Each row is a point on a tangle of strands that fork and nearly touch. The rows are in no order.
(in the rows, 128 means zero)
Points whose rows are less than 138 apart are linked; no others are. Some points are linked to none.
z818: [135  95 164 135  89 143 114 120 126 176 159 123 139 139 132 113 125  88
 170 142  90 147 135 161  99 117 128 118  86 144  74 196 171]
z231: [113  72 129 138 167 134 163 145 129  59 128 126  99  97 154 144 153 145
  95  98 167 154 101 133 106 116 166 164  89  94  88  98 128]
z762: [121 124 139 164 105 123 105 196  97 140 113  98 115  89  88 148 118  93
 145 119 112 181 149  97 121 123 128  88  92 107 102 151 164]
z497: [128 162 129  89 127 163 121  85 161 100 113 123 101 150 160 100 136 171
 140 182 145 109 143 209 111  73  96 153 166 138 154  75 169]
z232: [158  69 184 149 133 122 129  94 115 175 149 134 123 150 188 156 155  93
 114  97  74  98 148  97  79 134 128 154  68 196 109 137 163]
z682: [119 152  78 106 154 119 147 131 119 138 131 185 183 151 132 120 111 109
 143 131 176 141  97 140 118 165 153 154 112 133 133 170 168]
z422: [114 106 117 168  88 139 175 146 152  93 102 154 103  82 124 177  85 101
 108  81 152 176 122 130 153  91 158 126 118 111 110 121 148]
z985: [151 157 131  65 139 101  41 125  97 225 156 123 132 162  90 121 154 105
 134 143 106 104 142 146 121 128 102 142 142 132 127 179 120]
z641: [153  90 162 192  82 136  61 137 129 186 162 123  99 100 104 155 172 107
 163 170 103 113 167 162 132  86  83 126 111 162  85 156 178]
z965: [125  91 145 183 104 124 173 127 144 100 111 134 135  95 136 161 116  87
 160 114 123 147 133  93 129  88 154 107 102 114 113 159 129]
z13: [133  99 162 161  87 108 132  67 187 146 139 150 111 154 142 172 136 125
  91 136 121 101 155 117 158  64 115  98 149 145 153  91  82]
z404: [151 178 166 116 100 120  94 110 114 138 145 133 132 161 115 121 176 171
 122 149  98 117 145 147 141 128  98 102 202 128 132  99  87]
z50: [143  74 156 140 139  96 137 110 139 161 178 123 159 171 190  92 153  99
 129 111  92 118 118 128  93 153 120 152  56 188  82 154 170]
z472: [113 113 141 161  86 149 145 104 141  97  80 145  64 112 142 209 100 121
  96 105 111 158 143 129 156 107 116 100 114 120 129 113 138]
z923: [151  69 136  79 134 109 142  94 186 163 148 101 127 119 172 119 117 110
 101 125 166 150 115 148 101  71 178 149  91 146 135 150 143]
z168: [122 108 110 212 125 143 150 137 176  86 137 139 142 103  90 122 157 137
 183 138 145 130 104 127 140  98 120 125 112 124  94  69 132]
z469: [110 122 147  87 143  99 126 138  63 157 110 127 153 137 117 171 112 115
 115 117 102 121 176  79 155 177 127 104 120 107 171 206 110]
z247: [ 98 189  81 136 159 147 150 166 108  93 113 150 128  83  74  97 152 178
 183 130 164 139 131 119 116 121 120 117 172  98 147  97 166]
z653: [146 101  75 119 169  82 162 152 126 154 191 160 152 179 172 117 114 123
 131 103 160 136  94 129 109 181 127 190  97 188 141 108 154]
z488: [140  81  98 178 134 142 153 132 193 101 152 137 107  74 113 135 151 129
 127 130 169 122  93 133 145  72 118 133 107 117 133 103 130]
z756: [114 130 116 123 161 121 145 183  72 113 125 149 187 111 112 129  90 102
 131 120 131 138 127  82 127 224 121 135  76 141 124 196 159]
z189: [173  97 174 168 140 114 172 134 119 144 178  90 161 149 182 179 177  96
 130  63  70  83 164  86 132 148 137 136 126 137 123 149  90]
z858: [124 144 169 141  87 129  71  84  90 140  65 111  82 135 149 190 132 116
 117 146  89 123 155 108 175  88 110 109 146 156 122 150 106]
z967: [156 170 147  78  97 134  70 105 111 196 161 119 135 175 116 120 163 120
 139 165 120 119 151 151 128 124 104 120 173 135 121 118 113]
z432: [ 87  84  84 101 195  98 178 126 122  84 122 156 147 120 140 153  83 162
  73  94 156 137  92 103 143 201 172 173  77 132 146 124 110]
z317: [105 183 129 167  99 119 171 122 122 128 101 177 133 145  84 137 110 121
 165 117 121 134 157 113 156 146 121 106 171 109 125 110 140]
z343: [157 120  82  72 140 106 111 117 186 217 164 137 113 114 152 117 101 112
 125 145 168 151 112 182 129 106 125 159 116 180 154 123 184]
z523: [111 137 174 156  70 161  46  85 114 101  56  90  84 149 157 179 141 148
  77 172  84 127 149 118 127  91 103 112 145 169 125 111 113]
z514: [129 155 139 100 118 156 111 113 117  88 121 127  87 139 169 126 136 166
 101 152 160 140 144 196 115  85 100  96 146 104 152  67 181]
z729: [125  47 128 135 186 121 167 154 136  91 151 108 123 101 148 162 135 139
  89  91 166 126  92 106 104 140 170 168  66  86 151 135 108]
z561: [127 224 132  55 118 161 108 124  93 106 103 157 142 122 115  86 111 202
 111 140 101 130 150 149 103 123 152  88 211 109 150 123 127]
z179: [134 179 160  68 124 142  63 178  70 113 116 110 141  78 122  82 116 130
  95 137 126 132 104 100  86 165 123  95 147  93 137 157  65]
z200: [142 117 145  78 103 134  57  90 169 142 138  70 118 150 176 113 142 145
 106 192 138 146 135 186  87  65 130 124 148 138 143 124 120]
z814: [129 149 132 129  85 145 116 118 158 104  97 130 115 125 106 121  99 166
  59 137 119 166  90 146 144 115 129 113 150 139 111  91  95]
z634: [156 105 147 173 138  79 127 111 162 166 189 159 111 186 184 147 134  98
 138 120 111  88 123 102 145 144  83 138  98 194 138  90 163]
z149: [145 113 137 115 152 131 102 191 119 146 190 112 173  93 108  65 162 113
 168 143 142 115 111 143 117 173 129 112  94 123 103 135 109]
z607: [123 120 142 173 118 132 133 176  97 146 148 105  99 100 128 168 163 106
 137  78  79 146 130 132 135 168 100 112  59 159  98  88 156]
z479: [129 179  83  92 142 136 153 117 132 168 116 165 137 137  98 112 101 132
 129 135 146 134  95 137 124 129 129 149 143 141 128 120 145]
z371: [ 96 170 108 122 166 128 131 119  75 121 108 144 126 167 116  91 133 142
 189 155 148  64 144 127 122 152 111 148 170  90 159 148 158]
z825: [141 117 118 140 104 157 122 130 157 107 158 118 101 104 134 125 146 143
 120 165 165 140 137 182 128 101  91  96 176 105 137  59 171]
z885: [101 105 141 178  99 149  95 118 142  98  68  98  74  83 116 149 133 153
 102 127 123  91 120 103 139  48 117 124 129 122 153 101 129]
z906: [152  85 167 141  90 171 125 161 137 106 160  93 116  96 149 145 156 132
  80 131 142 190 111 151 100 124 134  71 147 122 106  89 127]
z306: [117  67 135 132 135 114 164  67 145 125  99 133 127 145 190 158  95 111
 118 118  97 120 132  99  78 107 172 150  59 154 115 182 149]
z963: [141 126 107 143 130 152 107 188 116 158 164  98 133  71  75  92 138 118
 148 143 135 124  93 126 112 145 141 115 107 106 125 138 131]
z601: [150 123 180 123 106 144 108 170  68 145  93  69 116 111 113 164 149 117
  96 111  90 126 153  78 127 148 171  96 127 105 137 168  72]
z928: [117 127 139 169 113 118 151 118 139 129 108 164 145 128 113 129 105  96
 187 119 131 107 160 112 145  77 133 123 131 107 127 209 148]
z509: [145 131 146 130 118 115  68  73 124 158 133 123 100 166 153 179 158 109
 154 173 119  79 181 158 157  61  70 132 116 157 145 132 171]
z990: [125 148 146 133  94 155  57 146  97 153 124  77  75 107 122 174 159 117
 133 165 140 123 166 178 137  69  74 108 150 120 147 112 190]
z868: [145 127 138 124 128 111  56 126 112 200 139  93 110 145 105 125 145 105
 134 146 109  91 131 134 133  95 116 156 117 126 142 204 117]
z245: [124 138  86 134 176 122 186 149 136 106 150 162 145 141 122 129 134 151
  95  70 152 143  93 134 139 202 126 161 122 124  95  67 113]
z285: [106 116 117 161 133 137 143 186 146  78 146 134 113  82 123 138 148 128
 137 112 131 207 119 144 120 156 110 119  98 129  78  40 140]
z439: [104 148  83 147 116 123 180 121 134  94  90 177 130 100 121 167  87  92
 129 104 177 171 118 158 164 107 141 133 126 118 124 138 164]
z491: [ 77 129 128 124 140 121 148 113  76  90  92 144 113 129 141 130  86 127
 178 154 147  87 171 107 156 156 122 125 151  93 162 160 160]
z589: [117 154 144  89 100 107  67  81  95 144  50 115  85 156 115 146 111 128
 101 142 104 109 157 115 180 107 140 121 167 127 167 145  97]
z354: [107 108 149 133 162 134 174 154  94  59 112 116  84 114 163 173 121 148
  82  58 113 153 149 109 134 153 148 107 117  85 147  87 100]
z556: [136 180 130  23 157  87  87 111 134 193 156 132 166 172 165  88  99 104
 139 140 139 128 138 149  60 155 134 149 147 134 134 170 129]
z889: [101 144 117  60 139  95 125 126 100 153 117 153 178 168 135 133  87 112
 146 127 129 119 164 101 140 172 125 120 150 104 169 207 135]
z770: [125 159 135  88 155 150  97 173  84 106 115 102 171  81 112  87 117 134
 103 144 108 131 135  82 113 206 141 104 111 108  96 147  56]
z611: [107 164 122 184 103 142 149 124 159 107 142 138 146 115  59  95 165 164
 182 162 121 137 126 128 125 119 118  96 164 134 117  58 116]
z180: [115 118 132  80 131 116 152 128 110 108  88 120 118 109 150 154  90 103
 123 130 152 144 153 122 140  96 174 113 127  95 171 203 146]
z660: [147 116 141 100 102 139 140 118 161  83 132 104  93 109 166 133 114 142
  98 123 175 138 145 158 108  29 146 129 166 103 161 146 128]
z128: [126 152 111 158 139 144 149 171 137  48 140 120 142  89 109 118 155 139
 122  92 102 200 141 129 123 162 133 110 126 119  73  21  87]
z518: [136 150 134 117 135 148  84  67 167 146 119 124 105 160 184 129 130 122
 162 170 138  77 151 178 125  66  94 154 127 171 144 102 189]
z650: [140  79 172 158 106 134 162  77 184 152 151 144 118 155 150 196 129 105
 108  86  80 132 136  92 132 100 119 114 106 150 126 102  84]
z246: [148  63 163 142 112  86 111  96 151 191 179 141 105 155 194 179 159  96
 116 128 107 116 162 120 119 110 116 132  96 169 138 122 169]
z739: [115 141 136 117 123 142  59 136  84 162  93  77  99 108  89 131 148 135
 162 159 114  85 142 118 145  95 139 146 118 104 137 190 135]
z551: [132 118 100 159 146  80 146 146 126 134 163 161 141 196 181 138 102 109
 144 100 124 115 104 122 134 177 100 165  88 182 117 118 179]
z920: [126 105 162 177  73 151  89  99 152 109  96  86  82 121 153 174 160 148
  83 159 116 124 128 134 126  54 113 123 135 152 138  98 125]
z35: [144  70 130 101 106 126 129  88 217 127 155 107 133 129 159 114 129 144
  87 144 162 169  92 143 120  78 161 127 138 152 112 109 111]
z121: [126 160 130 139 141 116 125 115 113 154 153 138 131 179 112 129 146 110
 225 147 136  70 147 150 126 119 105 140 179  98 148 175 163]
z226: [107 155 126  48 159  95 108  98 157 140 105 108 145 154 167  87 102 121
 124 158 143 152 122 162  61 143 156 157 121 141 119 137 127]
z530: [133 108 165 172 121 155 145 170 131 126 158 111 112 111 130 160 169 124
 137 113 113 170 142 143 133 146 111  85 113 125 103  77 131]
z227: [144  82 167 143 129 115 191  75 196 109 135 154 113 140 162 187 117 129
  84  67 123 157 136  94 149  84 143 141 121 110 117 122  75]
z198: [143 145 132 130 101 153 136 141 153 128 110 122 126 117  89 120 104 110
 182 152 149 139 130 146 141  63 122 119 164  94 116 186 156]
z437: [136  83 157 141 114 155 155 137 149 131 152 113 157 114 128 136 125 108
 107  95 103 193  89 120 104 163 141 130  66 168  58 132  95]
z839: [130 139  93 113 134 135 145  76 183 104 118 173  92 159 104  99 123 200
  89 142 123  99 116 169 137 107 102 140 159 122 145  34 121]
z217: [155 124 120 136 140 111 156 144 134 118 166 158 242 171 136  84 140  96
 170 130 150 109  99 126 109 181 145 143 125 151  94 179 101]
z473: [136  96 126 128 135  96 162 117 159 153 134 131 135 137 155 113 106  87
 128 122 131 140 110 133  98 103 165 153  82 148 141 200 129]
z860: [105  99 133 144 178 109 188 141 104  60 123 147 144 107 127 162 104 156
  99  69 131 153 161  72 172 186 146 138 132  90 162 114  85]
z954: [127 122 142 177 105 135 110 142 122  80  96 103  97 106 111 117 149 153
 131 119 135 119 125 137 137  88 128  97 148  87 154  99 117]
z931: [129 151 146 118 146 134 153 174  94 113 118  96 178 115 134 122 141 120
 101 105  87 124 175  87 158 208 128 101 126 104 133 140  62]
z679: [136 157 154 112 116 124  65 116  87 148 109  97  87 144 160 157 189 113
 161 159 135  98 167 162 140  81  92 112 155 107 126 150 157]
z186: [139 150 141 176  70 135  90 160 102 187 147 111 125 114  74 148 155 126
 105 120  94 174 130 106 162 126 104  81 130 150 114  98  94]
z375: [105 130 176 118 138 131 113 117  91 123 114 125 133 177 157 128 155  96
 140 133 108  98 151 131 121 150 103 107 104 137 114 138 140]
z316: [ 81 131 131 139 145 116 159 111  89  66  86 144  95 118 115 112  98 165
 147 145 116 100 156 129 169 135 156  93 188  91 173 110 129]
z301: [114  97 103 171 170  92 198 111 159 105 135 189 116 142 131 163  84 124
 114  60 150 144  97  85 173 149 143 177  97 139 117 110 109]
z222: [144 180 103 125 117 163 121 162 127 108 120 124 116  85  93 113 170 152
 159 157 157 137 140 169 110  95 101 115 183  93 152  93 173]
z440: [153 180 129  94 115 162 101 107 156 143 110 112 125 138  95  74 104 150
 155 169 126 109 103 144 126  69 138 157 190 117 165 154  91]
z535: [109 111  75 124 162 126 141 141 137 107 103 134 117 110  79 105 115 174
  74 128 142 131  60 121 146 145 159 154  96 143 133  92  55]
z686: [137  87 178 127 129 131 153 126  84 145 114 106 126 121 137 186 125 103
 122  93  92 114 157  60 131 166 148 111 105 127 156 191 103]
z977: [113 123 150 176 124 153 144 113 124 100  80 112 124 134 114 126 108 147
 114 110  57 118 122  98 151 159 119 105 104 147  91  86  45]
z70: [153 139 159 133  91 113 120  92 139 123 112 125 110 159 125 147 167 143
  95 135 111 115 158 136 141  77 125  90 181 115 169 121  61]
z914: [131 158 104  51 156 159  96 110 129 111 103  96  94 119 152  66 118 153
 116 148 139 109 123 187 116 102 134 165 136 132 162 102 156]
z166: [131 202 118 122 130 133 171 149 106 128 136 160 191 133  90 119 111 112
 140 106 103 146 123  95 126 217  97 110 154 125  93 101 101]
z548: [131 163 125  99 149 135 173 153 111 102 178 177 181 119 117  88 168 135
 158 128 171 120 135 161  94 148 138 100 186  92 134 114 128]
z435: [ 97 150  93  75 133 159 102 155 108 117  76 128 123  68 108  84  74 140
  96 161 159 145  85 133 126 130 158 132 126 124 133 153 129]
z775: [140 115 147 139  64 173  57 166 170 135 168  92 142  98 114  84 143 133
 120 174 158 170  91 145  99 107 108  92 195 140 115 113 134]
z721: [141 158 138 113  84 155 101 131 131 114  98 123 111 127 136 113  99 114
  82 140 134 170 106 171 109 107 116 100 149 129 131 147 128]
z265: [132 115 142 109  89 139 105 137 149 145 165 135 156 114 127  91 127  94
 168 149 143 197 102 178 107 129 131 109 122 130  67 166 150]
z760: [126 186 110 160 119 130  94 118 136 181 127 137 108 155  90 136 158 130
 202 149 110  70 144 142 153  92  76 149 151 130 133 139 166]
z736: [132 184  99  49 142 114  64 155  97 205 145 148 147 166  50 127 110 113
 153 132 114  96 144 100 122 165 110 170 150 106 146 209 134]
z993: [152 119 156  93 151 126 100 124 125 105 127  98 115 131 155 100 167 170
  44 108 107 114 130 131  98 147 149  96 140 119 134  78  48]
z580: [135 149 175 161  73 135  66 159 112 144 122  85 129 110  87 160 145 104
 127 138 111 179 137 111 114 115 114  74 145 135  69 129 129]
z352: [133 174  96 165  99 136 166 139 138 105 133 168 165 103  59 120 136 127
 167 106 116 174 145 117 143 138 122  94 177 100 119  52 127]
z337: [102 112  91  85 178 107 157 147 101 133 107 141 106 111 112 149  84 143
  86  98 144 146 105 102 155 207 138 135  92 122 161 121 110]
z734: [140 137 143  92 148 135 150 152  98  55 125 125 122 121 141 106 125 157
  63  90 116 150 137 125 114 160 141  84 132  90 140  94  67]
z501: [143  68 158 101 122 141 120 141  94 171 136  89 107 103 164 137 146  99
 103 106 110 134 131 127  78 102 152 127  71 140 130 184 168]
z389: [134 179 100  72 125 147 130 110 124  74  80 166 125 130 132  83  83 177
 106 144 136 126 140 159 136 115 153 123 190 106 141 136 141]
z388: [141 127 119 135 154  89  87 193  71 147 183 124 181 181 106 134 122  98
 187 107 115  82 161  97 119 179  92 154 117 118 147 219 172]
z822: [101 145 106 155 150 103 174  58 165 110  88 177 131 198 139 104  91 138
 163 130 123  87 101 115 133 152 130 161 131 174 120 126 107]
z845: [153 136 128 138 146 140 148 137 122  69 165 138 175 103 114  70 187 163
 138 127 124 124 135 156  97 147 135  79 167 101 128  75  85]
z620: [119 145 117 178 162 124 124 164  88 159 133 102 104 119 104 141 169 114
 145 105  83  90 119 119 153 199  81 127  92 148 138  79 131]
z830: [ 88 104 121 144 139 138 124 142  78  97  74 105 124  99  94 120 107 136
 160 129 100 124 126  92 154 182 145 114  91 122 116 158 108]
z216: [137  99 105  69 148  84 119 109 198 175 167 105 136 127 195 114 104 106
 130 132 142 143 134 172  94 105 157 159 105 175 128 122 184]
z30: [144 150 139 133 107 157 107  94 150 137 152 127 125 145  92  87 167 180
 117 161  81  99 117 159 107 134 111  96 196 136 134  66  80]
z696: [108  87 177 153 118 127 133  78 102 161  76 156 110 137 172 175 126  99
 122  99  64 108 165  87  96 110 144 141  69 168 123 174 163]
z539: [130 187 115  68  97 130  76 134 106 189 118 139 124 143  51 105  87 113
 152 147 122 118 130 101 144 118 130 142 181  93 133 203 102]
z608: [122 166 120  33 154 101  83  95 123 144  87  82 117 136 170  94 113 141
  88 161 138 112 131 166  94 109 156 149 118 130 164 129 124]
z438: [138 148 121 120 120 139 130  93 162 151 119 131 142 131 106  90 100 133
 186 168 142  90 112 158 140  56 138 168 150 122 162 196 127]
z528: [109 132  86 125 139 119 147  97 154 139  90 126  85 130 131 125  82 142
 121 130 156  90 135 126 179  62 123 157 114 133 183 132 170]
z527: [106 149  71 124 158 145 156  89 144  99  69 146  85 127 148 134  89 141
 122 134 176 100 132 154 151  95 115 164  97 150 145  89 202]
z649: [154  97 113 139 160 117 146 170 133 144 204 109 190 142 139  86 163  98
 157 132 126 110  96 130 124 201 143 150  91 172  96 143 121]
z683: [ 92  86 149 189 139 149 131 133 107 109  90  93 118  94 110 132 134 134
 158 120  90  73 122  63 139 132 155 119  74 124 122 164 103]
z651: [ 95 122 105 149 118 120 150 161 127  52  73 130 135  78 105 119 100 158
 108 113 128 185  98  99 137 125 183 122 131 129  90 100  89]
z476: [ 79 153  80 103 157 124 128 148 113  99  90 163 172  70  84 107  92 141
 119 156 180 154  96 128 124 143 192 177 128 111  96 143 133]
z958: [154  61 155 144  76 129 107 114 187 170 193 116 124 148 143 128 154 136
 147 154 131 131 128 174 137 124 106 100 141 158 133  96 128]
z555: [132 186 121  68 140  88 118 106 106 158 148 144 180 199 147 109  93  93
 156 138 128 129 151 114 101 163 118 145 148 136 140 197 150]
z109: [ 89  90  85 143 192  82 165  99 130  72 114 173 135 166 163 140 107 148
  88  83 176 150  92  94 147 155 166 204  80 133  93  95 130]
z873: [140  86 154 148 131 122 168 120 147 144 174 136 157 153 180 136 129  93
 116 104  85 157 102 137 112 172 133 153  68 192  68 117 114]
z233: [100 189  92 147 129 125 181 123 126 124 101 181 160 158  67 112 122 167
 168 130 135 113 128  89 151 173 142 125 178 123 132 139 122]
z310: [109 121 103  99 127 105 161 123 127 164  89 152  96 110 132 147  68 119
  90 117 124 152 105 102 163 151 151 139  73 136 155 168 124]
z28: [127 103 149 103 145 121 107 161  54 157 136 107 125 105 139 135 136 104
 129 128 132 131 155 129  95 151 130 126  82 104 132 191 182]
z86: [144 161 150  64  99 160  86 162  92 157 129 120 128 117 118 102 112 117
 103 130 138 155 110 123  99 139 116 116 143 111 110 159 100]
z194: [152 156 121 130 144 123 120 186  84 122 167 117 211 167 113 100 143 100
 199 120 128  90 150 103  96 205  95 133 137 106 129 181 131]
z581: [149 119 138  89 115 131 141 138 168 125 178 166 170 126 130  92 139 110
 135 139 161 188  94 169 124 144 158 107 166 139  78 118 125]
z867: [132 139  44 127 175 138 157  94 168  72 100 163 109 121 114 111 130 183
 112 137 190 109 108 161 148  87 145 177 120 116 125  71 173]
z339: [ 80 152 101 118 124 146 114 144  87 104  56 108  89  90 103 106  77 146
 124 158 113 138 120 115 148 141 123 113 129 132 119 130 141]
z851: [113 100 164 128 131 133 140 100 126  95 110 131  66 136 162 182 132 153
  84  77 100 129 156 121 145 103 121 104 125 105 137  63 112]
z738: [157  80 177 203 131 135 161 156 122 147 183  99 130 117 170 165 170  80
 135  64  76  99 174  84 144 148 107 128  92 158  92 119 118]
z257: [117 144 101 167 143  91 169  89 153 128 136 192 142 208 174 139  89 102
 161 100 134 103  81 114 136 155 115 157 109 189 122  99 137]
z2: [ 92  85 134 171 134 139 127 113 122 119  91 102  72 106 102 153 115 139
 114 128 110  72  99  85 135  95 142 125  90 123 147 119  97]
z89: [161 145  94 124 106 162 131  92 205  88 136 139 104 133 114 112 100 212
  73 160 158 149 114 169 133  62 104 152 162 138 133  53 137]
z831: [130 139 111 143 121 145 156 128 143 147 116 145 135 115  94 116 125 144
  96 126 118 154  72 122 132 140 138 123 123 123 123 120  89]
z771: [149 125 177  89 105 125  85 145  96 177 140  92 124 110 124 141 164 102
  87 135 110 140 133 113  99 135 145 100 135 115 131 168  82]
z874: [142 146  96 107 100 154 123 136 164 190 137 134 124 102 114 110  93 119
 131 154 138 144  93 172 147  94 111 159 113 153 140 139 170]
z23: [119 179  90 134 156 133 144 185  93 116 117 151 190 103  54  81 146 137
 202 123 153 148 141  97 101 169 139 120 142  86 120 121 161]
z116: [144 159 128 111 156 107 142 139  98 145 167 148 202 212 151 105 116 108
 162 138 131 110 138 112 105 210 101 144 130 153 121 176 123]
z21: [130 131 134 155 152  91 143  58 163 123 129 143 130 195 150 116 158 145
 126 113 102  63 138 106 141 129 111 128 142 132 157  81  66]
z688: [117 136 143 121 113 136  64 155 109 108  86  78 103 115 100 103 143 144
 150 146 126 119 122 127 113  83 131 116 151 100 140 156 103]
z776: [ 90 126  96  96 156 109 131  98  87 129  79 127 101 129 127 127  71 130
 155 157 134  74 143 115 178 123 128 162 128 127 195 167 182]
z244: [162 130 143 154 147 120 189 161 112 129 183  95 177 131 150 127 164 103
 136  93 104 101 140  94 150 190 123 126 129 122 133 131  73]
z630: [140 180  93 159 171 129 179 196 107 108 157 136 222 121 112 112 140 124
 162 107 128 131 143  91 132 226 121 144 135 143 108 118 117]
z796: [118  97 135 121 158 121 178 148 108  93 148 126 179 162 183 136 129 112
 120 101 143 137 134 101 108 184 149 155  85 139 121 161 124]
z349: [139 110 122 164  94 119 117 118 144 191 121 128  94  97 114 133 108 109
 132 144 133 128 103 142 150  98 112 127  97 141 135 139 155]
z994: [150 138 155 144  79 156  33 160 133 132 139  68 113 107 108 106 157 118
 129 165 144 126 105 139 107  56 102 115 171 109 129 156 122]
z879: [117 130 145 153 112 147  51  93 129 157 122 111 102 159 116 126 193 139
 119 175  89  90 129 153 144 125  83 132 122 163 110  86  90]
z430: [130 115 143 127 128 108 164  91 163 133 162 135 148 175 152 108 149 120
 127 119 132 109 135 140 113 154 130 106 136 124 149 117  88]
z105: [168 123 143  72 114 112 152 130 159 146 171 164 152 155 145 103 149 102
 109 129 139 166 127 156  93 142 137  98 170 120 134 123  93]
z37: [120  96 131  94 131 135 121 113 119 129 162 124 108 147 198 119 155 105
 121 129 142 139 129 189  83 152 108 103  91 119 111  88 171]
z133: [141 141 116 161 161 138 153 151 138  67 153 103 189 119 124  85 165 153
 133 118  98 128 137 122 135 177 133 101 141 125 100  54  61]
z795: [149 176 105 110 114 165 106 176 131 114 100  96  85  66  98 119 107 137
 107 140 174 148 104 151 137  71 113 128 164 104 171 106 168]
z298: [142 112 164 105  71 131  66  83 164 163 121  71  95 139 162 143 144 155
  65 184 129 125 125 153 115  74 120 134 145 163 155  87 101]
z156: [110 122 145 166 153 126 184 119 138  70 111 133 137 123 122 134 102 144
 116  76  84 139 137  91 168 176 152 133 125 130 104 122  61]
z340: [119 158  97 176 174 102 159 175  85  97 119 133 195 128  74  96 142 135
 188 124 108 123 153  74 150 198 129 116 129 105 138 128 128]
z821: [170  85 148 107  58 166  90 148 162 152 171  90 116  94 161 135 145 110
  83 147 146 182 101 148  84 104 129  97 165 142 119 142 142]
z443: [132 116  90 155 140 101 178 110 181  91 156 191 118 122 129 177 133 148
 112  96 174 170 104 140 162 107 109 157 146  96  89  60 133]
z502: [112 133 106 145 171 113 154 139  87 123 132 115 102 140 129 148 121 127
 129  99 127 119 136 117 162 189 113 119  95 122 171 107 132]
z832: [100 119 136 170 149 120 127  88 134 116  96 118  90 147 121 123 146 143
 116 144 114  58 131 106 151 121 117 127 107 126 167 105  78]
z55: [113 101 153 130 106 143 111 103  80 156  83 111  75 103 157 188 125 104
 100 110  84 118 142 109 106 100 142 138  85 146 115 179 170]
z652: [107 128 145 119 115 129  77 180  51 154 107  94 118  88 102 156 126 109
 139 114 121 142 171  95 110 145 147  92  96  98 103 201 174]
z778: [130 146 120 189 110 119 119 132 127 174 134 137 110 119  94 136 144 103
 170 140 136  78 131 132 161 109  85 112 130 132 159 116 160]
z933: [138 121  86 128 154 112 182  86 204 119 162 181 116 153 129 136 116 196
  85 112 154 146 106 143 152 116 109 152 152 118 103  39 107]
z289: [151  35 114 158 134 129 177 121 211 113 176 141 119 103 157 160 149 112
 131 108 176 142 111 140 123  70 155 135 119 112  99 112 172]
z755: [156  84 108 131 149 106 174 120 175 110 170 140 126 141 174 141 145 110
 120 102 201 166 107 164 134 108 138 144 127 109 105  81 157]
z436: [149 100 155 121  80 164  49 115 121 172 153 108 122 131 126 127 120 103
 167 177 106 125 152 181 120  80  99 145 111 145  74 171 208]
z286: [ 88 157  91 150 146 112 181  87 117 113  99 188 152 184 111 119 100 160
 171 126 123  75 117  72 140 162 120 147 146 142 152 134 125]
z84: [101 141  71 125 148 131 145 157 115  91 123 170 195  95 103 115 130 116
 169 140 198 135 105 150 115 131 165 169 122 111 106 147 177]
z29: [136  65 140 132 174 118 186 102 151 129 141 118  91 125 156 195 125 146
  85  67 133 131 110  72 119 118 141 164  89 112 146 122 102]
z952: [ 95 138 102  74 153 126 138 117  67  72  79 153 133  99 116  84  92 197
 114 142 141 102 157 127 132 157 175 102 187  94 158 149 124]
z394: [102 145  88 143 148 120 141 186 108  92  95 147 154  57  86 117 118 116
 110 119 170 191  97 117 140 137 188 144 121 103  92 101 101]
z575: [147  83 145 195 141 100 113 143 106 157 177 117 139 138 154 138 167  92
 179 128 108  80 147 131 116 117 102 128 108 135 130 179 173]
z962: [157 131 124  95  74 130 125  97 214 156 155 123 136 130 121 108 111 140
  84 161 133 159 100 168 118  61 136 139 173 164 139 112  99]
z644: [144 176 115 107  92 152  85 168 122 172 123 114 110 116  63 109  83 108
 185 151 139 137 128 131 144  92 113 135 162  91 127 195 140]

Follow the links from the first point to the second, and from the first to the third. Name the last point that the two ways share.
z607 / z696 / z86 => z479
z200 / z851 / z217 => z885
z729 / z105 / z349 => z2
z217 / z514 / z316 => z555
z528 / z923 / z721 => z874
z244 / z149 / z21 => z86
z29 / z771 / z128 => z688
z825 / z121 / z339 => z479

A fork is a point with three links. Follow the links from the first point to the second and name the forks in between, in order.
z388 / z651 => z116 z555 z86 z831 z479 z476
z952 / z149 => z491 z874 z479 z831 z86 z555 z116
z116 / z246 => z555 z86 z831 z479 z874 z923 z696 z232
z770 / z762 => z86 z831 z479 z874 z923 z696
z200 / z555 => z920 z885 z2 z476 z479 z831 z86

A fork is a point with three links, a tip a point with one. Leave the first point through the second and follow the links. Name the first fork or tip that comes.
z233 / z317 => z89
z832 / z21 => z641
z436 / z818 => z2
z839 / z933 => z551
